The views of a scene show one set of named points, each view turned or mirrored, and shifted as a whole, with a little noise and some points left out.
In the rows, 128 means zero.

Scene 1
View 1
Lanu: [149  79 121 142 176 130 122 141 102 187 100 117 116 180  82 155 174 102
  84 137 138 142 130 167 135  89 197  90 111 209 100 147 131 223 210 183
  53 106]
gov: [ 85 146  96 179  77  76 117  23 128  32  78 166 142  92 143  43 214 132
 150 125 147 147 133 142 150  93  98  97 173 100 156 120 144 120 110 101
 171  97]
lova: [131 132 114 146 108  93 142  66 137  61  90 170 154 112 113  72 176 114
 129 136 150  97 111 110 161 100  78 131 172 141 128 148 123 164  99 114
 164  89]
dera: [163 147 113 158 184 196 160  95 134 118  88 107 127 161  94 102 145 155
 183 111 180  85  96 137 137  92 141 119  72 124  95 157  91 196 111 167
 121  71]
pepa: [140 100 100 130 163  96 133 126 116 151  96 121 129 120  86 123 152 105
  74 127 142 114 129 125 175 123 138 131 132 209 100 140 126 183 179 147
  86 112]
gumut: [153  99 120 147 176 158 132 122 102 169  95 114 118 181  92 133 170 115
 117 123 152 129 126 166 126  91 182  91 102 168 104 152 127 214 172 182
  88  94]
Reraz: [186 136 120 135 199 188 173 122 128 135  95 110 134 154  88 113 126 130
 160 109 182  59 100 117 146 113 113 145  88 145  88 168  92 202  99 167
 138  76]
pefab: [ 81 102  88 154 134  62 103  90  84 143  88 114 120  83 121 104 196 104
  72 111 129 178 165 156 170 142 163  94 151 179 125 108 167 125 195 134
  97 138]
zeg: [150 135 119 169 149 176 143  80 148 101  90 130 129 187  97 100 177 154
 174 133 169 112  94 157 118  54 161  95  88 138 110 158  98 213 141 169
 103  62]
fuz: [129  97 107 153 147 114 118 104  87 143  93 125 121 143 108 121 190 103
 101 123 139 155 145 165 138 109 169  84 138 161 123 132 151 175 170 161
 108 111]
Dul: [ 83 102  87 163 112  51 104  77 129 105  84 141 132 103 113  93 194 122
  80 136 125 161 136 148 172  96 155 100 154 199 131 116 142 151 202 126
  75 120]
temod: [142 144 115 165 150 174 148  69 128  91  87 122 130 153 112  86 176 148
 182 111 174 108 113 148 128  85 129 101 102 102 116 150 111 175 100 154
 150  75]
sem: [172 131 114 128 180 153 161 112 110 131  93 124 137 126  96 104 137 109
 139 108 171  78 116 113 156 132  99 145 120 140 100 162 115 178  95 149
 156  94]
firet: [180 112 138 145 150 172 149 102  85 123  97 149 137 177 102 106 181  94
 158 122 167 101 124 148 111 101 119  94 145  97 124 166 135 203  80 170
 188  80]
Dit: [148 125 122 150 138 148 139  80  78 110  87 143 136 139 119  89 185 105
 156 112 162 121 134 150 125 122 112 101 152  80 132 149 149 162  79 151
 200  98]
View 2
Dul: [185  61  97 113 167  66  78  91 123 197 145 166 161 116 136 143 140 191
 117 139 202 148 136 155  26 158 140 113 200  93 135  40 152 144 148 134
 152 125]
dera: [122  88  92 114 117 224 150 111  81 157  89 130 128  86 148 113 157 122
 128 101 108 125 150 132 162 126 176 167 136 104 119 125 154  98 104 122
 153 110]
zeg: [105  82  82 120 103 192 125 112  71 143 109 133 119  93 121 121 179 145
 125  85 146 138 146 167 148 130 166 130 136  97 120 101 161 110 100 127
 113 120]
lova: [221  72  76 122 124 175 110  85  94 222 125 138 159 112 120 126 154 101
 141 155 180 137 153 131  72 103 217 136 176  66 193  56 101 105 134 162
 130  97]
gov: [233  42  63 162 130 168  95  84  99 247  87 135 148  80 132 178 185 116
 120 144 249 133 153 179  54 133 190 119 225  56 196  55 109 119 152 169
 109 100]
Lanu: [105  78 128  88 119  74  68 111 108 145 167 139 155 142 131  94 136 208
 121  97 111 145 133 113 106 148  88 143 131 150  95  91 169 141  77  94
 172 137]
pepa: [164  90 118  85 164  90  93  99 117 179 154 155 164 135 144 100 110 172
 128 144 121 140 142  95  70 137 143 152 153 122 122  73 145 130 119 118
 192 123]
Dit: [201  52  91 157  82 200  84  91  95 247  92 101 154 104 139 140 176 107
 129 120 166 124 166 123 121 110 144 177 181 109 183 117 100 106  90 143
 139  96]
Reraz: [142  99 106 100 121 205 134 107  91 173 112 125 142 109 149  94 135 114
 136 119  79 127 154  85 152 108 174 185 129 118 129 128 135 101  93 118
 180 107]
gumut: [110  75 114 108 105 123  83 110  97 156 142 126 145 122 138 107 146 179
 120  88 114 138 142 123 127 138 103 155 137 145 105 112 162 129  77 103
 163 130]
temod: [164  67  84 141 113 209 124 100  85 196  84 121 135  84 144 136 171 114
 129 113 160 127 154 141 127 124 175 155 169  94 155 107 131 105 113 139
 136 104]
sem: [179  87 104 112 126 203 123  97  97 202 109 125 154 112 149 107 131 101
 142 140 107 125 160  83 125 104 179 185 149 109 153 114 116 100 106 128
 178  97]
firet: [168  66  97 141  59 202  78  98  78 217 115  96 154 125 121 115 173 108
 142 102 135 131 166 110 150  98 144 171 145 121 176 124 102 106  63 130
 128 106]
View 3
fuz: [154 156 117 183  87 101 155 118 110 124 111 114 101 106 120 134 117 104
 112 112  92 111 157 133 147 100 112 142 162 111 129 140 152 191 100 135
 136 132]
gov: [171 158 117 176  69 141 149 157 175  83 190 188 187 182  93  88  70 137
 146 102 110 130 112 115 163 118 119 188 160 129 154  77 176 127 169 122
 123 131]
lova: [159 125 122 127  85 172 154 181 152 117 166 185 186 124 126 106  90 144
 138  98 145 126 114 135 142 118 121 195 149 138 169  82 183 118 164  95
 145 110]
Lanu: [161 143 121 172 103  82 152 105  80 174  72 101  57  52 142 157 146  92
  79 116  80 111 158 145 122  96 116 123 144 126 107 190 143 223  57 120
 146 131]
Dit: [136 141  95 165  98 163 127 133 157  68 131 146 126 109 138  99 114 146
 160  94 130 105 123 130 178  94 139 129 184 130 171 115 153 105 138 170
 137 129]
dera: [104 135  93 131 156 146  86 107 119 117 117 127  82  81 175 127 147 182
 104  98 143 141 100 159 144 121 166 134 113 178 164 169 182 143 130 146
 119 100]
gumut: [145 144 109 168 119 102 128 103  98 144  85 109  61  64 150 146 146 123
  94 110  99 115 140 146 133  99 134 118 140 140 120 180 151 193  82 140
 133 128]
pefab: [137 176 130 187  62  92 190 127  88 119 135 104 129 150  87 135  80  77
 115 128  92 106 197 127 147 122  66 180 159  73 139 106 159 220 123 105
 127 122]
temod: [128 143  97 150 124 151 109 124 141  96 140 148 123 117 146 109 122 167
 131 101 136 131 103 142 158 118 152 149 141 159 165 133 180 127 147 147
 121 114]
firet: [151 124  95 163 108 162 114 132 158  91 106 148 102  63 159 109 143 150
 152  86 122 101 109 138 169  86 155 107 181 151 159 143 143  96 114 173
 151 135]
sem: [110 114 109 113 125 175 136 154 113 114 109 125 114  58 170 127 134 157
 138  95 158 107 135 155 150 113 139 150 145 143 188 131 171 125 137 132
 150  94]
zeg: [145 146  95 159 139 116  87 102 137 134 125 156  86 104 154 126 143 167
  89  97 107 151  80 149 136 112 172 130 114 189 124 177 175 156 114 139
 119 127]
pepa: [145 131 130 135  96 118 176 151  77 163 101 115 108  67 137 154 120 102
 102 115 123 107 172 152 119 116  95 169 134 116 141 143 168 199 101  87
 156 109]
Dul: [170 163 136 178  71  91 177 140 103 152 146 143 146 146  91 135  81  89
  96 125  90 129 160 130 124 120  86 191 133 110 115 110 175 217 124  78
 131 128]
Reraz: [104 109  98 105 150 170 108 136 107 123  97 122  88  40 190 139 155 173
 118  93 163 122 114 164 141 115 160 134 124 170 178 167 179 131 125 134
 149  92]
View 4
zeg: [189 195  48 179 113  89 140 116 161 138  59 145 144 108 182 124 110 123
 154 132 157 113  85 169 131 149  98 124  98 208 137 130  98 153 150 104
 106 141]
sem: [152 152 111 179 141 102 204 163 126 127 112 150 130 112 115 123 133 139
 138 165 153 144  66 115 147 128 161 123 136 179 149 127 127 119 174 159
 129 106]
pepa: [179 110 118 178 122 141 190 117 188 172  87 101 134 112 130 102 140 140
 151 145 113 129 137  81 127 113 178 111 135 169 146 198 134 146 165 132
 148 103]
pefab: [212  36  89 134 133 145 123  95 177 166  89 113 123  27 113  53 123 171
 157 167  50 187 147 143 130  85 182 125 120 168 105 198 160 161 120 147
 160 109]
gumut: [210 137  66 175 135  89 137 128 186 174  54 142 144  88 161 137 140 151
 135 127 117 117 158 117 140 125 136 111 127 168 136 165  87 145 143 125
  85 132]
Lanu: [226 118  77 170 131 110 139 116 214 200  44 115 145  92 168 138 153 157
 139 122 101 109 202  89 133 120 147 102 138 156 137 195  89 154 132 119
  85 129]
gov: [183 118  77  98 133 156 125 101 120  91 111 147 122  65 124  11  85 139
 198 207 125 202  44 219 130 140 131 157  89 217  82 106 177 148 105 145
 212 118]
temod: [169 163  68 162 124  97 157 134 120 115  93 161 132  90 142  99 106 131
 154 163 148 152  50 177 140 139 127 139 105 201 133 112 126 131 151 136
 129 123]
dera: [156 185  64 203 111  68 172 143 140 131  85 157 138 110 156 143 114 122
 131 129 159 122  55 158 139 133 124 126 109 200 161 130 101 135 181 123
  95 130]
fuz: [214  98  73 143 145 115 127 122 173 163  73 138 135  61 140  97 137 162
 150 156  96 153 153 137 136 120 147 121 128 165 114 160 118 145 119 138
 120 125]
Reraz: [147 185  98 209 125  83 206 162 137 136  96 153 134 131 135 154 133 124
 123 136 170 120  62 116 142 135 145 123 127 182 166 137 107 121 192 141
 104 114]
firet: [192 171  84 139 175  98 160 179 119 123  89 181 134 101 138 132 142 153
 146 176 170 148  95 141 161 163 119 128 135 173 122  81  96 109 123 160
 100 128]
Dul: [214  78  88 125 119 165 126  71 195 161  73  96 132  65 137  41 113 145
 184 165  78 160 143 143 113 107 162 127 112 184 101 194 161 174 119 121
 186 111]
View 5
pepa: [101 124 183 114 153 167 124 165 147 161 167 151  99  60 110 136 140  94
 122 108  71 103 180 137 138 125 103  96 127 136 142 167 149 165 137 164
 119  84]
temod: [120 104  79 163 119 123 147 158 146  99  91 118 113  69 142 104 147 132
 134 119 124  78 161 155  94 102 143 178 185 156 154 167 142 159  86 163
  90 147]
fuz: [ 80 154 121 131 132 156 151 157 134 143 151 143 134  85 114 155  96  93
 113 137 112  88 206 135 114 132 117 112 167 142 154 138 128 180 134 158
 120 103]
lova: [174 103  93 178 111 104 134 185 144 148  90 128 110  40 129 109 210 106
 105 167 112  62 169 171 147 110 140 144 166 157 157 200 154 173 114 149
 120 147]
dera: [ 87  98 114 138 144 158 135 131 150  85 113 108  99  69 139  83 141 153
 170  65 111 100 133 141  81  96 133 192 169 161 159 150 142 136  67 177
  76 145]
gov: [176 120  36 192  74  61 168 205 122 122  75 141 135  36 117 117 166 118
  67 187 147  39 223 161 137 108 150 159 188 154 121 196 149 204 111 122
 131 128]
Reraz: [ 94  83 147 135 156 172 122 138 168 108 117 112  86  73 161  96 172 133
 180  76  89 111 112 160  88 103 134 160 161 149 175 166 148 128  77 199
  70 153]
Dit: [108 122  62 174 102 116 162 186 151 113  84 122 126  95 179 144 135  98
 128 168 127  84 174 174  82 119 164 141 213 132 177 175 137 176  95 184
  90 151]
pefab: [ 99 149 130 128 111 118 157 204 130 142 161 177 127  69 114 165  86  86
  73 156 100  88 255 135 133 132 117  73 153 117 107 175 148 214 149 142
 133  48]
sem: [112  90 138 144 139 149 129 170 167 122 113 122  92  70 168 114 177 115
 156 111  89 104 131 172 103 107 142 134 169 131 174 187 155 149  90 197
  80 139]
Lanu: [ 52 163 169 100 173 206 131 117 129 164 193 139 125  91  87 154  84  98
 139 101  88 105 185 112 116 140  88 108 135 155 164 105 116 148 146 164
 118 101]
gumut: [ 53 145 138 115 161 192 137 124 135 138 167 126 124  91 106 138  93 114
 151  94 100 103 169 123  98 127 106 136 158 154 168 115 119 145 121 172
 104 118]
zeg: [ 95 123  91 144 147 157 140 113 126 105 119 107 121  64  94  92 125 150
 151  83 129  75 151 122  96 106 116 201 167 188 155 123 124 137  93 146
 101 156]
Dul: [126 141 127 132 123 119 148 180 120 155 158 165 127  42  74 136 119 103
  72 145 102  69 241 125 159 126 103 106 137 147 107 164 145 196 154 119
 150  69]
firet: [ 92 132  93 158 138 166 142 140 155 141 108 106 128 103 155 144 148  95
 156 149 117  89 138 167  90 129 147 142 192 147 208 142 123 147 108 192
  91 179]
View 6
pefab: [ 97 152 106 182 172 111  81  71 119 118  92 102 207 170 126  78 147 118
  94 132 140 107 189  67  61 105 132  81 129  78 153 130  59 120 102  59
  62 119]
fuz: [116 163 120 196 121 143 101 118 145 127 125 107 179 154 128  66 146 127
 109 151 137 122 181 111 110 134 127  92 125 104 138 120 104 137  91  87
  72 144]
gov: [132 118  57 142 102  74 152  30 117 140  64 108 145 218 142  95 190 106
 129 227 161 108 138 164  71 115  77  63 169  74 106 186  90  80 178  45
  78 153]
firet: [163 108  94 181  35 158 159 141 159 141 179  96 133 160 134  85 167 128
 126 190 129 111 140 191 159 179 103 101 152 114  80 134 112 162 112 110
  72 162]
gumut: [137 176 135 201 121 168 103 157 170 118 149 119 167 117 111  78 132 138
 117 149 133 136 175 128 150 169 149  96  93 120 125 108 149 154  75 103
  90 146]
Lanu: [108 191 156 218 128 171  98 168 158 114 142 128 185  97 123  64 131 150
 111 108 131 148 199 106 134 158 153 113  85 130 151 105 153 149  50  87
  82 143]
Dul: [ 92 170 113 170 157 102 107  76 110 114  62 122 189 155 130  80 160 122
 116 131 147 137 185 101  58 116 120  89 118  94 164 150 108  86 109  32
  77 134]
Dit: [160 101  72 166  67 132 142 105 151 142 157  89 141 192 132  93 168 114
 119 208 142  94 142 171 133 157 102  83 161  87  82 140  78 152 134 100
  72 151]
temod: [174 131  75 153  99 129 137  96 155 124 133 112 124 166  99 116 154 117
 137 217 145 113 130 184 141 173 112  75 121  98  86 150 128 135 136  86
 100 157]
pepa: [127 147 117 172 137 134 106 120 104  90 131 127 176 109 113 109 141 135
 114  87 127 122 180 119  95 175 144 118  90 116 140 132 101 142  75  55
  81 127]
dera: [189 151  90 155 113 151 122 128 173 110 154 128 119 127  77 134 134 128
 146 207 140 123 127 188 171 206 136  84  82 116  83 139 159 155 119 100
 117 154]
sem: [180  99  79 142  94 139 134 120 124  99 174 111 130 134 101 139 151 123
 129 149 126  95 131 174 136 210 127 108 112 103  87 146  91 165 111  83
  92 137]
Reraz: [191 121  90 150  97 156 128 142 146  93 181 124 117 104  81 149 133 132
 143 161 127 111 130 193 166 230 138 107  85 119  80 137 133 171 106  94
 106 145]
lova: [146 102  69 137  76 100 169  69  92 116 105 115 131 163 131 117 183 116
 132 164 145 117 136 189  89 168  92 100 145  97 102 181 102 105 143  36
  79 144]

In a view up to two points have been moved. Name them for each view, in the order of its rows, or write -.
view 1 | temod
view 2 | Reraz
view 3 | gov, lova
view 4 | pepa
view 5 | Dit, firet
view 6 | -

Scene 2
View 1
Gik: [131 126 111 199 109  75 166 120 144 163  96  87 161 122 146 152 163 157
 182 201 147 128 160 126 140 162 113 128 142 127 111  95  94 142 128  93
 158 138]
Zarem: [102  77 121 219 125  54 230 118 168 165 161 126 136 174 109 148 136 101
 228 141 175 178 193 137 100 141 138 151 148 133 142  83  44 156 154  79
 162 121]
lupo: [189  97 121 142 130 103  70  96 137 173  53 109 186 120 149 100 171 162
 116 142 119  84 113 135 155 162 129  71 115 126 105 134 142  71 103 128
 119 135]
Ligap: [195 116 108 172 125 132  68 109 131 179  90  79 183 108 190 114 160 162
 127 160 105  98  86 136 148 161 148  69 147 134  76 113 167  87 121 130
 101 124]
mab: [116  72  96 186  89  61 211  91 139 160 140 117 183 142  83 163 150 133
 174 130 145 162 123 133  99 148 138 119 127 140 123 121 110 116 103 103
 178 122]
Dogus: [153  99 112 206 153  84 122 118 148 169 123 126 150 129 168 145 153 134
 165 156 154 140  99 134 115 144 137 114 148 136  87 110 102 119 122 111
 115 131]
rup: [172  96 119 164 135  93  95 101 142 168  80 116 173 128 147 116 164 149
 136 143 131 104 112 136 139 155 132  87 125 126 103 124 125  89 110 120
 119 132]
Vas: [139  87  87 207 119  85 159 101 130 163 154 119 175 116 137 175 150 139
 158 141 136 165  54 129  92 146 148 106 146 147  80 127 135 113 101 120
 140 120]
vuzak: [166  90 109 173 106 107 136 101 139 174 114  95 180 135 137 122 154 139
 154 135 119 126 122 138 128 157 149  88 136 133 108 110 136  98 124 115
 134 121]
kazo: [120 110  84 220 128  58 163 114 130 151 134 124 165 101 141 198 161 156
 160 178 158 163  52 121 100 146 122 128 143 144  72 128 112 132  88 111
 147 135]
bel: [181  95 106 183 112 133 116 104 135 185 135  80 183 127 173 118 144 136
 149 129 101 126  98 142 123 157 169  74 155 141  86  99 167  95 134 124
 109 113]
moz: [210 135 140 147 155 115  16 119 145 176  15  92 165 112 203  81 179 177
 120 187 123  51 140 134 187 165 116  75 125 115  94 116 126  82 123 124
  90 144]
ter: [133  95 116 176  85  83 191 101 148 170 107  88 179 151 107 126 153 138
 185 153 133 129 191 137 133 161 130 113 132 128 140  94 103 124 136  92
 171 126]
Dasuz: [146 124 105 188 107  88 141 115 135 165  90  84 176 111 150 150 166 166
 160 189 134 119 124 128 139 161 117 112 137 130  99 109 117 123 114 104
 147 135]
View 2
vuzak: [141  72 134 146  94 140  73  91  93 136 105 111  86 114 108  93 149 166
 118 111  84  74 115 160  96 128 149 138 117 118 137 118 127 105 122  98
 160 112]
Zarem: [153 121 171  72 220  83  81  71  55 174  84 150 125  92 166  53 107 187
 174 127 103  52 125 114 158 125 117  85  74 128 166 164 100 118  85  87
 169  57]
lupo: [149  43 106 152  45 172 100 120 111 148  94 105  77 128  97 154 183 139
  93 132  92  86 115 177  82  96 151 159 141 124 138 100 139  93 152 104
 160 133]
Vas: [154  78 178 136  98 111  51  78  79 117 115 147  75 134 136  60 164 127
 119 133  71  75 108 168 132 163 170  89  99  89 103 116 139 116  90 107
 131 116]
moz: [134  54  89 143  23 172 119 164 147 142  55 112  97 114  82 207 194 159
  76 167 126  62 138 153  79  87 131 201 161 149 122  93 154  69 155 119
 173 151]
Dogus: [147  92 160 123 105 113  74 109  94 136  85 156 101 126 140 107 161 143
 118 163  91  64 135 142 130 135 141 126 108 110 107 126 145  98  96 103
 153 111]
mab: [163  77 159 108 155 112  72  55  65 151 113 122  79 115 136  50 147 148
 143  95  86  74  84 170 138 134 160  68  86 114 161 128 103 125 109  99
 139  90]
rup: [150  57 125 140  71 152  90 112 101 148  92 120  83 124 115 134 173 140
 104 137  90  79 120 164 100 107 147 145 127 118 131 111 135  97 135 100
 161 122]
Ligap: [126  67 124 174  30 152  71 122 122 108  91 116  84 122  82 126 174 162
  87 134  89  69 130 160  77 137 154 178 143 114  96  95 158  88 123 111
 157 146]
kazo: [165  86 190 106 113  95  67  89  94 117  91 163  77 133 141  75 185 112
 113 152 104  54  99 165 163 164 171  68  95 106 105 111 140 114  85 129
 113 126]
ter: [140  88 133 106 157 123  91  77  85 158  87 103  99  91 107  76 133 194
 145  89 112  56  97 148 121 113 135 110 102 144 175 127  98 112 125 104
 163  90]
Gik: [143  97 146  92 142 103  96  99 112 135  61 128 105  90 108  96 159 182
 126 128 139  32 103 138 145 135 143 109 109 152 145 116 116 100 110 130
 144 112]
bel: [124  81 139 176  63 137  51  95  95 111 112 116  88 117  96  84 144 175
 111 117  68  75 132 151  80 148 151 166 121 102 103 115 147  98 107  91
 164 124]
View 3
Dasuz: [111 151  87 131 199 148 175 154 109 120  91  99 103 139 144 130 150 176
 113 162 101 140 101 100 133 104 148 131 158 128 173  73 121 169 119 127
  71 151]
vuzak: [112 158 119  82 187 138 139 142 141 108 106 104 118 146 162 125 154 166
 105 163 109 169 116  85 146 128 134 118 158 120 167  76 136 159 131 117
  95 126]
mab: [102 131  76 101 151 176 160 113 159 119 114 147 109 134 177 115 127 121
 129 165 101 181  94 128  93 119 130 143 143 113 166 104  95 116 139 142
 121 115]
lupo: [ 86 169 131 138 217 108 133 172 141 111 106  71 143 167 137 115 161 194
  90 161 138 138 133  50 173 159 145 112 175  99 163  95 169 187 128 103
  79 150]
Dogus: [123 124  99  98 180 134 135 142 104 116  83 109  99 130 120 120 172 188
 104 138  92 155 109 100 130 118 130 141 109 130 138  84 118 153 120  93
 113 137]
kazo: [105 107  49 131 169 160 153 115  82 147  71 108 107 125 124 107 175 148
 108 158  83 153  79 137 105 118 150 181 116 128 164  90 114 110 118 101
  93 137]
Zarem: [151 119  91  72 138 180 172 131 153  83 109 188  57  99 158 141 112 158
 151 125  80 184 101 137  66  65 101 118  93 141 122 101  33 149 135 151
 163 117]
Gik: [128 149  79 130 189 160 192 160 112 106  92 121  80 127 143 144 133 179
 131 149  94 142  99 114 114  77 137 121 148 136 161  75  85 177 121 142
  85 151]
rup: [ 99 153 119 122 201 120 133 161 134 110 105  90 127 152 132 116 160 186
  99 150 123 146 126  67 151 144 139 119 155 108 151  96 146 175 129 103
  99 144]
Ligap: [109 170 137  86 221 105 126 165  99 116  87  55 126 156 132 128 195 208
  78 161 110 145 124  56 189 137 144 118 162 126 169  51 179 186 115  81
  63 143]
bel: [124 158 136  33 192 126 119 135 118 112  91  86 117 144 161 129 184 182
  88 165  91 179 114  78 166 124 131 121 146 136 170  45 156 159 122  95
  85 112]
ter: [123 160 104 100 179 168 182 152 164  90 119 144  91 132 181 139 110 157
 139 154 105 167 111 104 110  92 126 102 161 123 163  85  84 169 138 159
 108 130]
Vas: [102 120  79  84 163 155 130 109 106 138  87 107 118 136 146 107 177 142
 100 165  86 174  88 123 119 133 141 167 125 125 169  80 133 108 123  97
 100 116]
moz: [106 180 144 156 247  84 144 212 107 100  92  50 127 165 102 138 173 249
  87 140 138 104 144  25 192 141 147  91 174 113 145  77 169 237 114  92
  60 181]
View 4
vuzak: [144 133 145 153 164  95  99 103 160 143 149 104 102  61 152 138 139 112
 118 126 128 104 164 114 126 166 119 133 169 164 180 148  84 113 106 141
 124 109]
rup: [134 111 133 164 143  74 123 111 167 164 171 103 126  61 147 164 146 114
 138 128 136 100 155 122 114 159 120 156 175 142 177 161 105 125 123 132
 114 122]
Zarem: [124 132 144 130 158 139 110 147 143 104 132  97  96  60 113  68  46  82
 101  69  50 150  94 120 113 169  54  43  92 244 206 161  79 143  95 169
 100  89]
Gik: [142 143 144 166 157  99  94 123 122 121 187 104  97  71 147  93 107 122
 111  76  66 126 109 136 105 132 112 112 138 171 152 147 118 130 122 137
 121 134]
moz: [125  86 118 162 118  16 153  83 143 159 227  89 152  94 170 188 199 127
 167 114 122  58 154 127 126 107 121 211 201  97 161 139 151 132 139 106
 112 154]
lupo: [137 109 125 170 147  47 123  96 164 176 188 108 130  57 161 179 171 119
 149 139 153  81 169 116 107 150 133 181 195 131 167 155 111 117 122 122
 109 130]
Dasuz: [147 140 144 172 158  97  89 115 137 133 182 105 100  68 150 116 128 129
 114 100  98 122 132 138 110 143 133 135 158 145 147 153 113 124 130 134
 129 137]
mab: [147 152 143 172 179 129  73 139 160 150 135 120  80  26 130 105  74 103
  99 119 119 150 131 123  88 191 120  81 133 208 172 171  68 118 106 157
 111 101]
Ligap: [142 123 153 156 147  80 112  84 165 141 169  99 123  88 159 167 187 134
 128 130 138  84 187 123 155 148 140 189 201 101 170 143 107 110 128 124
 150 131]
bel: [142 133 167 140 162 109 103  85 170 128 133  97 109  81 150 145 162 117
 113 131 137  92 193 111 163 168 122 154 183 137 190 142  81 108 110 137
 153 106]
View 5
Vas: [132 114 119 188 125 186  81 111 102 142 142 117 150  78 135 129 160 113
 116 117 105 113 201 111 112 186 146  97  99 123 109 190 127 143  83 116
 142 148]
kazo: [128 110 109 190  98 166  61 105  91 171 161 134 137  88 127 145 153 137
 109 136 101 128 223 107 124 186 162 106 104 110 115 202 141 156  94  95
 115 174]
Ligap: [133  82 136 163 196  97 124  99 157 134 179  72 131  81 141 115 177 112
  90 181  75 155 170 153 122 151 110 131  86 152 105 147 108 129 117 180
 139 129]
Zarem: [206 196 128 181 106 217  47 100 137 172 102 156 159 168  88 166 149 127
 163  88 127  64 142 118  79 119 167  82 134 107 138 167 114 121 158  32
  87 182]
lupo: [142  99 141 169 196  92 135 106 149 141 201  76  94  90 124 125 179 120
 101 146  53 143 132 130  93 149 119 156  91 115 118 154 117 130 135 204
 135 173]
vuzak: [167 128 130 180 166 145 109 106 145 127 153  97 132 103 128 126 175 111
 109 113  80 120 150 137 100 149 135 115 104 126 117 158 116 116 129 145
 132 149]
Gik: [189 142 117 181 122 124  73  93 143 166 157 132 126 142 116 154 163 147
  95 134  87 142 175 144 123 132 164 109 117 124 129 164 120 123 161  85
  81 176]
Dasuz: [170 120 119 180 136 117  88  97 136 151 169 115 119 116 128 141 169 141
  84 136  78 152 181 141 126 150 154 121 106 126 120 168 123 126 142 118
 100 167]
Dogus: [134 116 132 165 143 153  78  97 133 176 154 114 144 105 115 142 158 123
 140 169 106 111 176 120 102 145 130 115 105 126 120 169 118 151 115 113
 121 164]
bel: [150 108 133 171 186 147 116 103 154 119 144  82 153  83 144 112 174  97
 109 143  91 124 165 150 112 151 116 108  94 154 103 149 105 116 107 154
 148 117]
mab: [185 158 116 200 115 198  81 118 105 132 137 133 133 114 118 144 165 121
 116  53  92  99 161 108  95 172 175  97 115  95 123 189 134 117 123 101
 121 176]
ter: [216 168 126 189 139 154  92 104 148 134 142 125 126 148 113 148 172 125
 104  76  81 114 133 142  98 131 167 104 120 111 129 160 115  99 169 103
  97 170]
rup: [144 110 137 170 177 118 114 104 141 153 185  91 109  99 120 132 172 120
 117 144  71 129 143 124  92 148 127 142  98 114 118 159 118 134 130 169
 129 172]
moz: [136  83 147 145 216  33 133  88 182 171 223  70  85 110 121 132 176 135
  97 218  49 172 134 151 106 113 101 174  90 134 121 131 106 142 163 205
 111 176]
View 6
Dogus: [118 132 163 141 144 151 140 136 121 141 141  85 153 198 126 136  90 133
 115 146  69 138  94 141 124 137 180 136 127 109 108 137 187 146  96 144
 162 121]
kazo: [138 130 154 175 119 155 149 140 153 164 180  55 162 217 116 145  84 131
  88 143  95 132  58 123 106 141 175 111 129 139  41 139 198 165  92 136
 150 103]
Dasuz: [140 138 167 141 133 153 140 155 163 136 160  75 123 207 124 151 104 131
 119  89  97 107 104 130  95 124 161 142 144 101  96 130 165 116 115 146
 137 108]
ter: [158 135 145 116 167 173  96 176 126 157 183  89 107 202 153 171 133 126
 155  69 100 145 131 141  88 125 168 117 146 100 116 141 154 140  92 161
  88 131]
moz: [ 99 138 188 122 130 118 166 142 161  66  91 125 116 198  99 155  92 148
 117 100  62  53 134 129 100 139 167 217 133  62 189 129 143  36 151 131
 182 107]
mab: [161 137 132 145 155 170 119 161 119 168 216  71 131 208 154 176 127 135
 139 112 109 153  96 126  92 126 177  86 135 138  71 159 178 179  79 146
 101 122]
lupo: [115 144 163 133 145 120 176 139 135  73 150 126 115 201 124 184 120 161
 133 129  83  61 126 112  96 135 180 173 122 104 169 168 153  83 133 119
 165 108]
bel: [114 143 168 122 164 144 192 112 117 111 162  92 120 177 163 123 127 143
 166 145 105  98 124 130 134  84 167 128 140 102 127 162 181 136 125 142
 176 117]
rup: [119 140 159 133 147 134 157 141 125 100 153 111 127 200 127 174 113 151
 128 134  79  93 114 123 102 140 182 156 124 106 145 162 161 106 118 129
 157 115]
Zarem: [160 122 136 119 176 198  48 180  85 211 164  74 144 200 150 145 111 108
 143  96  67 223 105 172 109 147 184  90 141 104  88 124 178 196  49 181
  76 152]
Ligap: [103 147 179 128 144 128 206 114 143  86 141  99 119 185 135 132 109 149
 141 137  99  62 122 122 124  96 163 163 137  92 144 151 172  95 144 130
 196 102]
Vas: [133 138 149 162 139 152 169 128 127 148 193  69 152 200 143 145 107 139
 119 160 102 129  78 121 120 120 179 100 128 142  64 160 198 173  95 133
 158 108]

In a view up to two points have been moved. Name them for each view, in the order of its rows, or write -.
view 1 | -
view 2 | -
view 3 | Ligap, bel
view 4 | -
view 5 | -
view 6 | moz, mab
